Each row is a point on a landscape with many valleys, with its height.
A ball rolls from a point to the lowest of its 2 nearest points, and stops where none of them is lower. Distance is the straight distance between rows; heights are no part of it.
K452 (h 2.55): [ -5  13  -4   7   4  -6   4  22  -8  15   0  -7  -2  -8   6  -3  10   2
  15  -4  -7   0  -7   5  -3  11  -4  13 -19  13  -6 -11]
K310 (h 1.43): [ 17  -2   4 -14 -11  -6   4   4  -8  13 -12   0 -19   5  -1  18 -10   1
 -26   4   2  -1 -10   7  -8 -16  -8  -8  27  -8   4  17]
K142 (h 3.09): [  7 -16   6 -12 -19  -7   8  -1   2   8   2  -2   5 -10  -1  18   0  -8
 -30  12  10   2  -6   9   0 -27 -13  -2  12 -10   0  29]
K944 (h 4.58): [ -3 -14   4 -11 -11   4  -3 -18 -11  -3  -3   4  -6  -7  -3  10  -2  -6
 -25   6   4   5   3   1   5 -23  -2   4  15  -3 -12  11]
K71 (h 4.18): [ -8 -25   2 -12  -9   3  -5 -28   3  -4   2  12   7   4  -4   6  -3 -14
 -22   5   6   4   4  -7   9 -27  -4  -1  27  -8  -6  11]
K790 (h 1.95): [ -9  19  -7  13   9   0  -2   8   5  10   5  -4   2  -5   7  -6   9 -12
  36   7  -7   4   2   5   6  29  -3  -8 -32  16   0 -19]
K605 (h 4.29): [-13 -22  15  -4  -6   1   7 -17  -6  -4  -2  -2  -1  -8  -3  -3   2 -12
 -17  -3  25  12   3  -9  19  -6   7  -1   6   2 -15  -8]
K421 (h 3.90): [  9   4  -1   0   9  -5   4  21   6  13 -11 -12   2   7   3   7  -7  10
  15  -9   8  -2  -7  -6   0  17   9 -14  -1  -1   9 -22]
K173 (h 1.66): [ 11  -3  -2 -17 -14  -8  13  24  27   9  10  15  17  13   2  11   3   4
 -15   6 -11 -23  -2  20 -10 -17 -16   2   5  -2  25  26]
K250 (h 2.07): [ -2  15   2  22   7  12 -10 -17  -4 -10  -1  -2 -25  -3   4  -9   6   9
  13   7  -4   2   5  -1   6  15   9  -4 -14   3  -8  -8]
K595 (h 2.57): [  5   3  -6   7  -5   4  -4   3 -10  -7   8   8  -7   0  -6 -14  -2  12
  -4   7 -33  -2  -2   6 -12 -18  -5  16  -3  -3  -2  13]
K973 (h 2.24): [-10   3  -5  14  -2   0  -6  -3  -6 -14  17  12   1 -10  -7 -24   7   7
   2   4 -26  -2   0   6  -3 -15  -7  14 -21   9  -8  14]
K793 (h 2.76): [ -1  15  -9   3   3 -13   3  34 -10  21  -2 -11  -2  -6   7  -4  11  13
  19  -1 -12  -1 -11   7  -7  15   1  17 -19  15  -6  -8]
K703 (h 3.48): [ -1  19  -7   9   5  -9  -3  27  -1  19  -6 -12  -7   0   9  -4   6  11
  30   2  -7  -1  -9   4   4  27   6   4 -23  16   0 -20]
K57 (h 2.87): [  2   3   2  -3  -3  -5  11  18 -21  16  -9 -12 -16 -12   0   6   4   6
 -12   0  -3   4  -5  11  -6  -3  -1  12  -9   6 -14  -4]
K347 (h 2.88): [ -1  -5   4  10   7  15 -11 -34   5 -17  -5  -6 -11   6   0  -2  -4   7
   8   0  12  -1   5 -14   5  13  13 -16  10 -14   1  -8]
K324 (h 5.22): [  2   0   5  16   6   8  -6 -12  -1  -2  -8 -16 -14  -8   2  -4   3  -3
  16   2  18   9  -1  -7   6  20  11 -13  -9  -6  -1 -17]
K17 (h 6.24): [ 13   6  -9  -7  -7  -8   5  22 -12  16 -10  -9 -17   3  -6   1  -2  17
  -8   7 -22   0  -9  10 -16  -8   0  15   4   0  -5  13]
K931 (h 4.56): [ -5 -19  16  -6   6  -6  11  -8  12  -7  -5  -7  17   1   1   0  -4 -18
 -11  -8  36  14  -1 -12  17   8  12  -9   8   0  -3 -11]
K609 (h 2.19): [-13  13  -7  16   5   0  -5   0   3  -5  10   2  10  -8  -1 -12   8  -6
  19  -3 -13   0  -2   0   0   0 -10   7 -21  12  -5   1]
K195 (h 2.35): [  9  -4   3   2  12  16 -10 -28  13 -20  -8  -6   0  19  -2   1 -14   5
  13  -5   5  -6   1 -16  -2  16  10 -24  18 -16  16 -12]
K21 (h 6.14): [ 13   9  -4  -9  -4  -4   4  15 -15  14 -16  -7 -28   6  -3   4  -8  18
 -16   4 -13   0  -7   6 -11  -4   2   7  14   0  -4   5]
K871 (h 1.74): [-13   8  -8   8   5  -3  -8  -3  16 -14  21  10  29   3  -6 -16   3  -6
  16  -7 -15  -9   4   2  -2  -4  -9   4 -18   9   9   4]
K734 (h 4.81): [-20 -12  15   2   1  -5  12  -8   5   1   8  -8  12 -12   0 -10  12 -25
   6   1  34  15   2 -11  23  17   4  -6 -14  12 -12 -15]
K660 (h 4.39): [  6  -8  -1 -12  -6  -2   3  -1  -4   1  -4   3   7  -1  -4  14  -7 -10
 -15  -2   5   3  -3   2  -4 -13  -6  -3  11  -3  -1   7]
K106 (h 4.30): [ 15  -3  -7  11  16   2 -11  -3   9   4 -12 -19  -5   9   5   0  -7  -1
  33  -2   9   2  -7 -10  -9  33  15 -24   4 -11  16 -27]
K81 (h 5.08): [  4   4   4   1  -5   7   3  -1 -26  -1  -5  -1 -32 -11   2   3   2  11
 -23   8 -15   5   3   8  -5 -13   3  18   2   1 -19   9]
K797 (h 4.73): [  4   5   6   4  -3   9   3  -7 -28  -1  -7  -5 -35 -13   4   1   1  15
 -26   4  -1   4   5   4   3  -7   8  12   1  -1 -17   2]
K410 (h 3.72): [-15 -14   8   2   0  13  -6 -36   3 -15  -1   8  -9   7  -2  -1  -4   2
  -9  -2   8   0  10 -16  16  -5  10  -8  17  -8  -9  -2]
K512 (h 2.08): [-14   8  -7  15   3  -1  -6  -2   0 -10  16   7   9 -11  -4 -22   9   0
  11   1 -19  -1  -2   5   0  -7  -9  12 -23  12  -6   9]
K503 (h 4.28): [ -1  -4  -2 -10   0 -16   9  26   2  12   9   0  21  -8   0   6   9  -5
   2  -5   5  -6   7  13 -14  -2  -6   9 -12  -5   7   5]
K687 (h 4.12): [ 10  14 -12   3   8   4  -8   7   7  -1  -7   3   1  21  -4  -2 -12  11
  13  -5 -28  -8  -5  -7 -12  -2   0   5  13   0   9   0]
K419 (h 1.45): [-12  12  -2  14   5   7  -5 -11   4  -2   2  -3  -7  -8   1 -10   9  -9
  24   7   3   7   3   2  13  19   1 -11 -26  13  -8 -15]
K266 (h 5.04): [-26 -16  12  -6  -3 -12  13  -1  -4   3  12  -1  21 -19   0  -4  18 -27
   1  -4  27  10   5  -6  13   6  -4   5 -12  12 -15  -3]
K748 (h 2.04): [ 15  -1   5  -9 -13  -5   0   0  -5  11  -7  -1 -20   0   1  16  -7   3
 -30  11  -7  -2  -9  10  -7 -25 -11   1  25 -12   2  28]
K329 (h 3.85): [  6  17   0  20   5  12  -5   0  -9  -3  -5   1 -31   8   6  -9   2  23
  12   4 -20  -3  -1  -3  -2  14  10   7  -4   2  -7  -7]
K582 (h 3.02): [ -5  -2  10   8  -2   8   0 -11 -10  -5  -6  -8 -12 -12  -1  -2   3   3
  -3  -2  16   6   1  -5  12   2   6  -2  -4   1 -10 -11]
K484 (h 4.04): [ 11  -5   4  -3 -21  -2   9  16   6   9   5   4  -2  -1   0   4   1   9
 -33  16 -19 -11  -5  18  -2 -27 -15  11   1  -3  10  33]
K154 (h 3.73): [  8  -5  -1  -6 -13  -7   8  15   1  12   3  -3   2  -4  -3   7  -1   2
 -23  10 -10  -4  -2  17  -8 -20 -10  10  -4  -8   5  24]
K741 (h 5.78): [  6  13   0   5   2  16  -1  -8 -18  -8  -6   2 -33   4   7  -1  -7  23
 -19   3 -15  -3   3  -5  -3  -1  10   8  12  -7  -9   6]
K831 (h 1.93): [ -2   5  -4   4   5   8 -11 -12   9 -13  -2   8  12  10  -6   2  -9  -3
   8  -9 -13  -4   0  -6  -3 -10  -4   0   9   0   3   2]
K448 (h 0.76): [ 20   2   0 -17  -8 -12   5  12  -5  18 -16   0 -16  13  -2  15 -14   7
 -20  -2   4  -3 -12   5 -11  -8  -2 -15  28  -7  10   9]
K170 (h 4.99): [ -3   1  10   8   2  -1   5   6  -4   4  -2 -13  -1 -13   3  -3   6  -7
  10  -3  23   9  -3  -5  11  17   3  -9 -17   5  -4 -19]
K943 (h 1.70): [ -5  13  -4  19   9  10 -11 -20   4  -9   0  -2 -17  -2   0 -12   7  -3
  24   9   0   5   7   2   8  22   7 -13 -21   7  -5 -14]
K351 (h 4.62): [  6 -10   8 -17 -12 -18  23  30  15  14   8   9  24  -6   1  13  10  -2
  -9   7  18  -8   9  22 -11 -10 -11  -2   2 -15  17  19]
K804 (h 4.44): [ 11   4  -4  14  15  10 -15 -14  10  -4  -8 -12 -11  12   3  -3  -5   4
  28  -1   1  -3  -1  -7  -6  26  11 -19   0  -9  16 -23]
K15 (h 2.15): [ -5   0   0   2  -3  -9   9  21 -11  12   9  -7   6 -17   0  -6  13  -1
  -4   2 -11  -4  -2  16 -11  -5  -6  22 -26   2  -5   8]
K60 (h 3.55): [  8  17   0  20   3  10  -3   4 -17   4  -9  -8 -38  -1   7 -10   4  26
   4   6 -11   2  -1  -1   1  14  14  10  -7  -1  -9  -9]
K309 (h 3.46): [  3  -1   8   6  -1   8   3  -4 -18  -1 -10 -12 -20 -14  -1   1  -1   8
 -14  -3  17   8   2  -2   7   1   8   0   0  -5 -10 -10]
K695 (h 0.79): [-13 -16  -7  -8  -6  -3  -8 -16  21 -12  21  18  38   9  -7  -5  -1 -13
  -4  -4  -4 -12   8   3   4 -21  -7   0  -2   1  13   8]
K789 (h 3.65): [  3  17  -4  13   4  -2  -2  19  -5  14 -10 -11 -16   2   6  -6   4  14
  22   2 -12   1  -9   2   2  19   7   6 -17  13  -2 -18]
K334 (h 1.10): [-14 -10   0  -2   0   0  -4 -13  17 -11   9   7  31   6  -5   2  -2 -19
  14 -11   7   0   1 -14   5  -4  -2  -6   3   3   3  -1]
K892 (h 4.69): [ -8 -14  16   1   5  -5   9  -7   9  -5   0 -11  12  -6   1  -6   4 -19
   1  -4  35  14  -1 -13  17  14  10 -10  -4   4  -6 -14]
K906 (h 1.82): [ 15  -2   1  -9   3   9  -3  -6   4  -6 -15   4  -3  17  -2   8 -23   5
 -10  -8   8  -3   0 -11   0   3   0 -21  31 -12  16  -2]
K453 (h 1.23): [ 16   4  -9 -15  -1 -11   3  15   2  15 -12   0  -4  15  -3  14 -14   5
  -9  -6  -3  -3  -8   2 -14  -5  -3  -9  20  -3  10   5]
K583 (h 2.64): [  9 -10   6 -13 -16  -2   1  -7  -7   6  -5  -1 -10  -7  -1  17  -4  -4
 -31  12   3   4  -4   8   0 -26 -11   0  20  -9  -4  25]
K146 (h 0.67): [ 10   5 -17  -8   4 -10  -1  20  16   4   8   4  22  17  -3   1  -8   3
   6  -7 -15 -11  -1   5 -15  -6  -5   4   2  -3  22   5]
K190 (h 2.56): [ -3   6   7  15   3  14  -6 -20  -7 -10  -4  -5 -20  -6   2  -4   3  10
   2   1   7   2   5  -5   9   7   9  -3  -4  -2  -9  -7]
K725 (h 4.00): [  3  15   0  14   6  14  -6  -6  -5 -11  -4   6 -20   9   3  -5  -2  17
   8   0 -23  -4   0  -5  -5   4   5   6   3   2  -6  -1]
K740 (h 4.36): [-14 -22   2  -7 -10   2  -6 -29  -4  -2   5  10  -1  -5  -4   4   3 -10
 -25   8   0   6   8  -1   9 -32  -3   8  15  -6 -14  14]
K342 (h 3.51): [-11   3   2  -1   4  -7   5  15   2   5  10  -1  22 -11   4   4  10 -13
  19 -11  10   0   2  -3  -2  11  -8   2 -14   8   1  -7]
K159 (h 3.98): [  9   2   2  -5  -1   7   2   1 -14   2 -13  -4 -21   0  -2   7  -9  10
 -20  -1   3   2   1   1  -1  -5   1  -2  13  -5  -2  -3]
K352 (h 4.31): [  0 -26   2 -17 -11  -4   3 -16   5  -1   1   7  15   1  -3  11  -3 -19
 -23   5  15   6  -3  -4   7 -21  -4  -4  24  -5  -3  14]
K144 (h 4.45): [ -8 -26  17  -6   1  -2   9 -16   6  -7  -6  -3   8   0  -3  -3  -4 -17
 -19  -5  32  15   1 -12  20  -1  11  -5  14  -2  -7  -9]
K302 (h 2.48): [ -7   6   4   7   6  -3   4   7   2   9   6 -13   6 -16   6  -7  10 -18
  26   7  24  14   4  -3  15  33   4 -14 -30   7  -2 -23]
K436 (h 1.81): [ -9  21  -9  18  10   0  -4   8   7   6   7   0   2  -1   4 -11   9  -7
  36   6 -18   3  -2   3   1  21  -6   0 -27  16  -2 -10]
K378 (h 5.59): [ -2   8   1   4   0  15  -5 -20 -16 -15  -2   9 -25   2   6   1  -4  17
 -20   3 -13  -2   7  -6   1  -9   9   8  10  -3 -15  10]
K38 (h 4.38): [  5  -7   7 -10  -9   3   4  -6 -18   1 -10  -2 -18  -9  -3  11  -4   1
 -28   3   7   6   2   5   3 -14  -1   1  10  -2 -11   4]
K331 (h 2.94): [  5  13   3  23   4  14  -3  -8 -19  -2  -6  -9 -37  -9   8  -5   4  21
  -5   4   0   4   4  -3   4  10  15   8  -6  -6 -12  -5]
K786 (h 4.55): [ -6   5   2   7   9  15 -15 -30  13 -23  -3  10  -3  17  -2   2  -7   6
  12  -4 -12 -10   4 -10   1   1   4 -10  11  -2  -1  -1]
K688 (h 4.14): [ 11  10 -12   1   5   6 -11  -1   7  -8  -2  10   4  21  -6  -4 -17   7
   3  -3 -29  -8  -1  -5 -13 -11  -5   4  19  -7  13   8]
K474 (h 5.43): [  5   2   3  20   4   6  -3  -2 -11   8 -15 -21 -23 -15   7  -1   5   2
  15   2  20  14  -2  -5   3  21  12  -8 -10  -8  -5 -16]
K398 (h 4.72): [  2 -11   1 -11  -1   4  -2 -11  10 -11  -5   9  20  11  -5  10 -12 -12
  -3 -10   9   2  -1 -12   5  -5   0 -12  19  -1   5  -2]
K650 (h 3.43): [  4 -11   2  -8 -15  -5   8   6   0   8   5  -2   9 -11  -1  12   3  -6
 -26  11   2  -1  -1  15  -2 -23 -10   7  -2  -8   0  25]
K277 (h 4.61): [  0   9   1  12  12  15 -14 -22  12 -16  -3   3  -6  14  -2  -3  -3   4
  22  -2  -8  -8   1  -6  -1  13   5 -15  -1   1   5 -12]
K991 (h 4.78): [ -2 -14  -3 -10  -2   8 -10 -25  15 -14  -2  15  20  17  -7   7 -14 -13
  -5  -5   3  -1   2 -15   7 -14  -2 -11  29  -7   7   5]
K773 (h 4.13): [  4  -1  -7 -16   1 -20  11  31   4  18   4  -1  19   0   1  10   4   1
   6  -5   4  -5   4  11 -18   0  -3   4  -2  -8  10   4]
K372 (h 5.44): [  3   4   3  19   3  -1   2  13 -16  18 -16 -24 -24 -22   8  -2   7   2
  13   3  23  17  -6  -1   6  21  10  -3 -18  -5 -10 -19]
K290 (h 4.85): [ -9  -4   8   8   0   4   1 -12   4  -4   1  -9   1  -8  -1  -6   6 -11
  13   0  20   8   0  -8  16  13   5 -12 -13   8  -5 -16]
K976 (h 2.34): [ -9  14  -4  15   4   0   0   9  -8   4   6  -1  -4 -12   3 -11  10  -1
  16  -1 -15   4  -6   4  -3   4  -7  14 -22  14 -10  -3]
K51 (h 0.52): [  8   0 -12  -6   0  -3  -4   8  15  -5  12   9  23  14  -4  -1  -8  -2
  -2  -5 -17 -12   1   7 -11 -13  -8   5  -1  -3  20   8]
K953 (h 5.16): [-15 -25  11 -15  -3 -17  13   1   8  -3  10   5  33  -6   1   4  10 -29
  -5  -8  30  10   5  -5   5   1   0   5   4   2  -7   2]
K272 (h 1.90): [-19   6  -5   8   2  -5  -3  -1   7  -9  22  10  22  -9  -5 -22  11  -6
   7  -1 -14  -8   4   8   1  -5 -11  10 -28  13   2   8]
K258 (h 4.92): [-23 -11  13   1  -5  -6  13  -4  -8   4   8  -7   6 -22   1  -7  16 -19
   0   0  30  15   1  -6  22  10   0   2 -17  15 -18 -11]
K218 (h 2.20): [ -9  11   0   7   8  -1   1   8   6   8   7  -7   9  -8   6  -3   9 -18
  34   5  11   7   5   0  10  34  -1 -14 -30  12   2 -22]
K653 (h 5.11): [-22 -25  15 -11  -2 -14  15  -3   3   0  10   1  24 -10   2   0  13 -30
  -8  -6  32  13   4  -7  13   3   2   5  -2   8 -13  -3]
K307 (h 4.09): [-13 -14  11  -4  -9   0   7  -9 -13  -1  -1  -4  -3 -17  -2   1   8 -10
 -13  -3  19  10   0  -3  14  -7   2   3  -6   9 -18  -6]
K441 (h 4.48): [ -8   2   0   1   5  17 -13 -35   8 -23  -4  14  -3  18   0   4 -11   8
  -1  -4 -10  -9   7 -13   3  -6   6  -9  21  -7  -2   6]
K930 (h 4.27): [  5   0  -3  -6  -3   3  -4  -5  -7  -2  -7   3  -3   2  -4   9  -8  -2
 -14  -1  -7   1  -1   3  -5 -15  -5   4  13  -3  -2   7]
K415 (h 1.47): [ -7  14 -11  10   5 -11   0  29  -1  13  15   0  12  -8   2 -20  14   6
  26   1 -21  -7  -5   6  -8  13  -6  18 -28  11   6   0]
K553 (h 2.59): [  4  -3  -2  10  12  15 -16 -36   8 -19  -2  -7  -9  12   1  -3  -4   4
  18  -1   7  -3   3 -12  -4  21  13 -21  10 -14   9 -13]
K104 (h 3.74): [  5   5  -3  -8   7 -12   9  29   3  16  -6  -7   9   5   5  10  -2   8
  14 -11   7  -1  -5  -2  -5  13   5  -7  -2   4   6 -17]
K299 (h 1.48): [ 16   5  -9 -11   3   0  -5   4   5   4 -11   6   0  20  -5  12 -18   0
  -7  -7  -8  -7  -5  -4 -10  -7  -6 -10  28  -6  15   5]
K578 (h 4.40): [  8 -24   1 -21  -8  -9   6  -9  14  -3   5   9  24   3  -1  14  -5 -20
 -21   5  19   3  -6  -2   2 -21  -8  -9  26  -9   6  19]
K264 (h 2.21): [  8  -4  -4  -6 -11   0   5  14   7   1  11   9  11   5  -4  -4   0   4
 -15   9 -27 -13   0  18  -8 -18  -9  11 -10   0  11  20]
K148 (h 5.20): [  1   3   7  13   3  -4   7  16 -12  14  -8 -19 -11 -19   6  -3   6  -1
   9  -1  25  13  -6  -2   9  18   6  -5 -19  -1  -6 -21]
K90 (h 2.63): [ -3   5  -4  11   1   6 -11 -12  -7 -18   9  13  -5   0  -3 -12  -2  10
  -1   4 -27  -1   2  -1  -7 -17  -2  13   0   0 -10  13]
K876 (h 3.38): [-11  -4   6  -6   5 -14   8  21   4   4  13   1  30 -16   3   3  16 -18
  22 -11  19   3   9  -1  -4  14  -9   3 -12   5   3  -5]
K40 (h 5.07): [ -3  -5   1  14   7   7 -10 -27   4  -8  -3 -11 -11  -5  -1 -10   6  -9
  21   7  20  10   3  -9   9  22  13 -17  -8  -4  -3 -16]
K79 (h 2.44): [-10  -1  -3  12  -2   1 -11 -13  -8 -19  16  15  -5  -8  -6 -19   6  10
  -5   7 -25   0   3   3  -1 -21  -4  16 -11   4 -15  18]
K161 (h 2.53): [ -3   2   0  -2  -2  -7   8  17 -14  12   0  -8   0 -12   1   5   7  -3
  -5  -4  -2   2  -4  10  -8  -4  -5  13 -13   4 -10   0]
K100 (h 3.14): [-13  -3  13  -4   6 -16  14  22   2   6  11  -1  24 -23   6   1  21 -21
  23  -5  29  11  10  -1   7  27  -8   0 -17  14  -3 -11]
K385 (h 4.15): [  9   8  -6  -2   1   5  -4   2  -8  -2  -8   4 -13  10  -3   2 -10   9
  -9   0 -21  -3  -2   1 -10 -10  -2   8  16  -3  -1   6]
K884 (h 4.25): [  9  14  -6  -4   4  16  -8 -13  -2 -12  -9  10 -19  22   5   3 -20  15
 -12  -1 -20 -10   1 -10  -7  -3   1  -3  30 -11   7  10]
K4 (h 1.60): [ -3   5  -4   1  -4 -12   9  33 -12  17  11  -5   3 -13  -2 -17  17  10
   5   6 -21  -8  -5  15 -11   1  -3  26 -32   5  -1   9]
K802 (h 3.75): [ -7   5   2   6   1   2   1   3  -4   0   0  -3   4  -6   1   2   4  -5
   8  -8   1   2  -3  -2   2   2  -3   2 -11  11  -4  -9]
K124 (h 3.94): [  4   1  -4 -17   2 -21  14  33   0  20  -3  -4  14   0   4  14   3   4
   9  -8   9   1   0   6 -15   8   1  -2   2  -1   4  -6]
K432 (h 4.54): [  6   9  -6  17  15  12 -19 -24  10 -13  -2  -2 -14  13   3  -9  -2   4
  27   3  -5  -5   3  -3  -5  25  10 -19  -4  -3  10 -19]
K35 (h 4.53): [  8 -13   5 -17  -4  -5  10   3   0  -1  -6   4  13   3  -1  13  -9 -13
 -16  -6  19   8  -3  -4  -1  -4  -1 -12  15  -2   1   0]
K625 (h 3.89): [ -9  -7   5  -3  -5   0   3  -4  -6  -3   0  -1   8  -9  -2   4   3 -11
  -2  -7  11   5  -1  -4   6  -4  -1   1  -4   8 -10  -6]
K891 (h 3.71): [ 12   3  -1  -6   3   1   4  10  -6   8 -16  -6 -12   7  -4   7 -13  10
 -10  -7   4   0  -4  -2  -4   1   2  -9  14  -4   5  -9]
K945 (h 5.21): [ -8 -29   9 -20  -5 -19  13   2  16  -4  13   9  40  -4   2   6  10 -28
  -8  -1  31   6   7   3   1  -5  -2   4   8  -7   2  10]
K68 (h 3.31): [-10 -10   5  10   5  14  -8 -42   1 -18   1  -3 -16   4   2  -2  -1   9
  -3   1  13  -1   8 -17  11   7  17 -13  12 -16  -7  -1]
K835 (h 4.08): [ 13   0  -2   5  13  -3  -1  14  12   9 -12 -17   2   8   4   4  -8   6
  26  -5  11   0  -9  -9  -2  25  14 -21  -1  -8  15 -25]
K216 (h 4.64): [  5 -12   7 -11   1   1   6  -3   8  -9  -8   1  16   8  -3   8 -11 -12
  -7 -10  19   7  -3 -12   6   3   4 -14  14   0   5  -6]
K269 (h 4.11): [  7   2   6   4  -2   9   3  -4 -26   1 -11 -13 -32 -16   1   2  -1  15
 -25   2  14   7   4   0   4  -3   9   5   5  -9 -14  -4]
K908 (h 4.94): [-14  -8   6  12   3   6  -2 -26   6  -6   3  -5  -7  -7  -5 -12   8 -11
  13   5  21   9   4 -10  19  12   9 -13 -10   5 -10 -14]
K821 (h 4.17): [ 13  12 -12  -4   2   8 -13  -6   2  -8  -4  13  -9  24  -2   0 -20   9
  -6   1 -28 -11  -3  -6 -14 -12  -5   2  31 -11  12  15]
K141 (h 1.84): [ -6   5  -7   9   4   1 -11  -7   9 -13   9   8  18   4  -5  -9  -4  -3
   8  -7 -17  -5   0  -1  -4 -11  -6   6  -5   3   5   6]
K394 (h 3.92): [-12 -21  11  -4  -4   8  -2 -28   5 -11  -3   8   1   6  -5   0  -6  -8
 -12  -4  14   5   6 -15  17  -8   7  -8  19  -4  -6  -4]
K207 (h 1.01): [ -9  10  -5   7   4 -12   6  29  -9  16  14  -4   8 -18   2 -17  20   1
  13   2 -14  -5  -2  12  -9  10  -7  23 -32   9  -1   3]
K667 (h 4.07): [  6  13  -5   7   6   9  -6   3  -2  -4  -6   5 -10  12  -2  -3  -6  13
   9  -3 -25  -3  -3  -4  -8  -1   0   8   9   1  -1  -1]
K405 (h 0.83): [ 12   9 -20 -18   2 -15  -2  31  22   4   9   7  26  24  -3  -4  -6  15
  14  -5 -22 -18   1   8 -18   0  -2   7  -1   1  28   7]
K387 (h 4.95): [  8  -9  -2 -16  -8   4 -12 -24   2  -7  -2  11   0   9  -2  11 -12  -6
 -23   7   1  -4   0  -4   2 -25  -8  -6  35 -11   4  19]
K210 (h 1.98): [  7  -6  -1 -12 -14  -3  10  19  16   5  12  11  17   6   0   6   4   0
 -18   8 -17 -17   2  20  -8 -17 -12   9  -7  -1  15  24]
K5 (h 0.95): [-13  -8  -6  -2  -2  -4  -7 -10  14  -9  17   9  35   1  -6  -4   0 -14
   5  -9   2  -6   5  -4   2 -12  -5   2  -5   2   7   5]
K140 (h 4.37): [  1   8  -1   0   3  18  -9 -24  -3 -17  -7  10 -14  15   4   5 -14  12
 -12  -2 -11  -7   6  -9   0  -5   4  -4  21  -8  -1   7]
K235 (h 3.84): [  6  19  -4  18   2   2  -3  15 -12  12 -10 -10 -30   0   7 -12   6  22
  18   7 -14   3  -6   2   4  19  11  10 -16   8  -5 -15]
K281 (h 1.68): [ -9  20 -14  19   7  -4  -3  20   4   9  13   2   8  -4   3 -19  11   2
  36   5 -26  -1  -6   1  -4  16  -7  11 -28  13   1  -3]
K136 (h 2.10): [ 14  -4   4  -3   8  14  -4 -15   9 -12 -14  -6  -2  17  -3   5 -20   7
   1  -8   8  -2   1 -15   1  12   5 -22  25 -18  17  -6]
K738 (h 2.39): [  8  -3  -5   0 -12   4  -1   8  -1  -5  12  13   1   6  -8 -13  -4  11
 -12  11 -38 -10   0  13 -10 -21  -8  13  -8   1   8  18]
K851 (h 3.23): [  8   4  -1  -8  -1  -9  12  22 -16  20 -13 -13 -16  -4  -1   8  -3  14
 -12  -2   3   3  -6   8  -6   1   3   2   0   4  -7  -8]
K620 (h 2.22): [ -1  12   6  17   1  11   0  -5 -21  -3  -3  -2 -32 -11   5  -6   7  15
  -6   2  -6   5   2   3   5   2   7  12  -9   6 -17  -4]
K762 (h 3.64): [ -7   2  -3   0   3  -6   1   9   0   2   8  -2  19  -7   0   2   4  -9
   8  -9  -1  -2   0   2  -6  -2  -7   7 -12   4   1  -1]
K647 (h 5.37): [ -5   3   3   4  -3   9  -6 -17 -20 -11   0   7 -23  -9   3  -1   4  10
 -19   7 -14   3   6   1   1 -16   4  15   4   2 -21  12]
K635 (h 4.86): [  6  -6  -7 -11  -3   7 -14 -23   8 -11  -2  13  10  14  -4   7 -15  -6
 -13   0  -4  -5   1  -6   0 -21  -7  -6  32  -9   8  14]
K837 (h 1.30): [ 12   1 -10 -22  -8 -16  10  31  27  11   9  11  21  19  -1   8   0   8
  -2   4  -9 -20   2  20 -16  -8  -9   0   6  -5  29  18]
K162 (h 3.50): [ 10   3  -4 -11   1  -8  10  22  -7  16 -12  -7  -4   4  -1  11  -6   8
  -5  -7   5   1  -6   3  -7   2   2  -6   4   1   1 -10]
K619 (h 1.04): [ 11   4 -16 -24  -1 -19   5  32  27   8   8  10  28  22   0   3  -2  10
   9  -2  -9 -19   5  17 -19  -3  -6   1   5  -6  32   9]
K917 (h 1.62): [ 13   5  -3  -7   6   9  -6  -2   8  -4 -15   4  -2  21  -5   9 -21   5
  -1 -10  -6  -7  -1  -9  -4   2  -2 -15  26  -7  16  -3]
K430 (h 5.99): [ 12  12  -2  -4  -2   5   2   6 -21   5 -12  -3 -39   6   2   0  -8  23
 -20   5 -15  -3  -1   1  -8  -2   7  10  16  -5  -6   5]
K513 (h 1.61): [ -8  13   4  17   0   6   0  -3 -16  -2  -1  -2 -21 -15   3  -8  11   4
   4   2  -5   7  -1   5   8   4  -1  11 -18  15 -17  -5]
K226 (h 2.86): [ -9   3  11   1   6 -10  11  19   1   8   9  -7  15 -16   9  -1  15 -17
  23  -1  27  11   4  -3  12  32  -3  -8 -22  12  -2 -19]
K172 (h 1.12): [-14  12   1  17   2   7  -1  -9  -6  -1   1  -3 -14 -15   1  -8  12  -3
  14   5   4   9   2   4  15  12  -1   0 -25  16 -15 -10]
K525 (h 4.05): [-12 -19   4  -7  -6   4  -5 -23   2  -8  -1  10   9   3  -6   4  -3 -12
 -10  -4   8   5   4 -10  10 -16   1  -2  17  -1  -8   2]
K46 (h 0.58): [ -2 -16  -4 -16 -10  -1  -1  -6  23  -9  20  18  37   9  -3   4   2 -11
 -11   2  -2 -16   6  11   0 -20 -10   0   0   0  18  14]
K482 (h 0.33): [  7  -6  -9 -10  -6   0  -6  -5  19 -10  15  14  28  14  -5   1  -8  -5
 -12   0 -14 -14   3  10  -5 -21 -11   1   4  -1  21  13]
K639 (h 5.10): [ 12 -10   5 -19 -12   2  -5 -17  -3  -1  -8   7 -10   5   1  15 -11  -5
 -30   7   8  -2  -6  -1   0 -22  -9 -10  36 -10   3  20]
K184 (h 3.12): [  0  19  -6   2   4 -18   3  38 -10  26  -7 -15  -3  -9  11   0  11  17
  23   1   1   1 -10   9   0  26   7  10 -23  17  -5 -17]
K766 (h 4.43): [  2 -10   2 -15  -7 -14  12  24   9   8  11   6  26  -7   0   9   9  -7
  -7   1   9  -9   9  18 -11  -8  -8   5  -9 -11  13  13]

Call two points neighbours if one is among the 2 nearest of the other. Go from one point of each pair to the other, from neighbour to neighbour, staying as low as possible. Name the highest point that can't be avoided.
K482 and K104 => K277
K871 and K207 => K944
K871 and K172 => K235
K482 and K871 => K90

For each start below, name the point where the ball stops.
K81 => K172
K264 => K482
K68 => K448
K154 => K448
K931 => K207
K216 => K172
K789 => K512
K342 => K207
K159 => K207
K277 => K104
K884 => K172
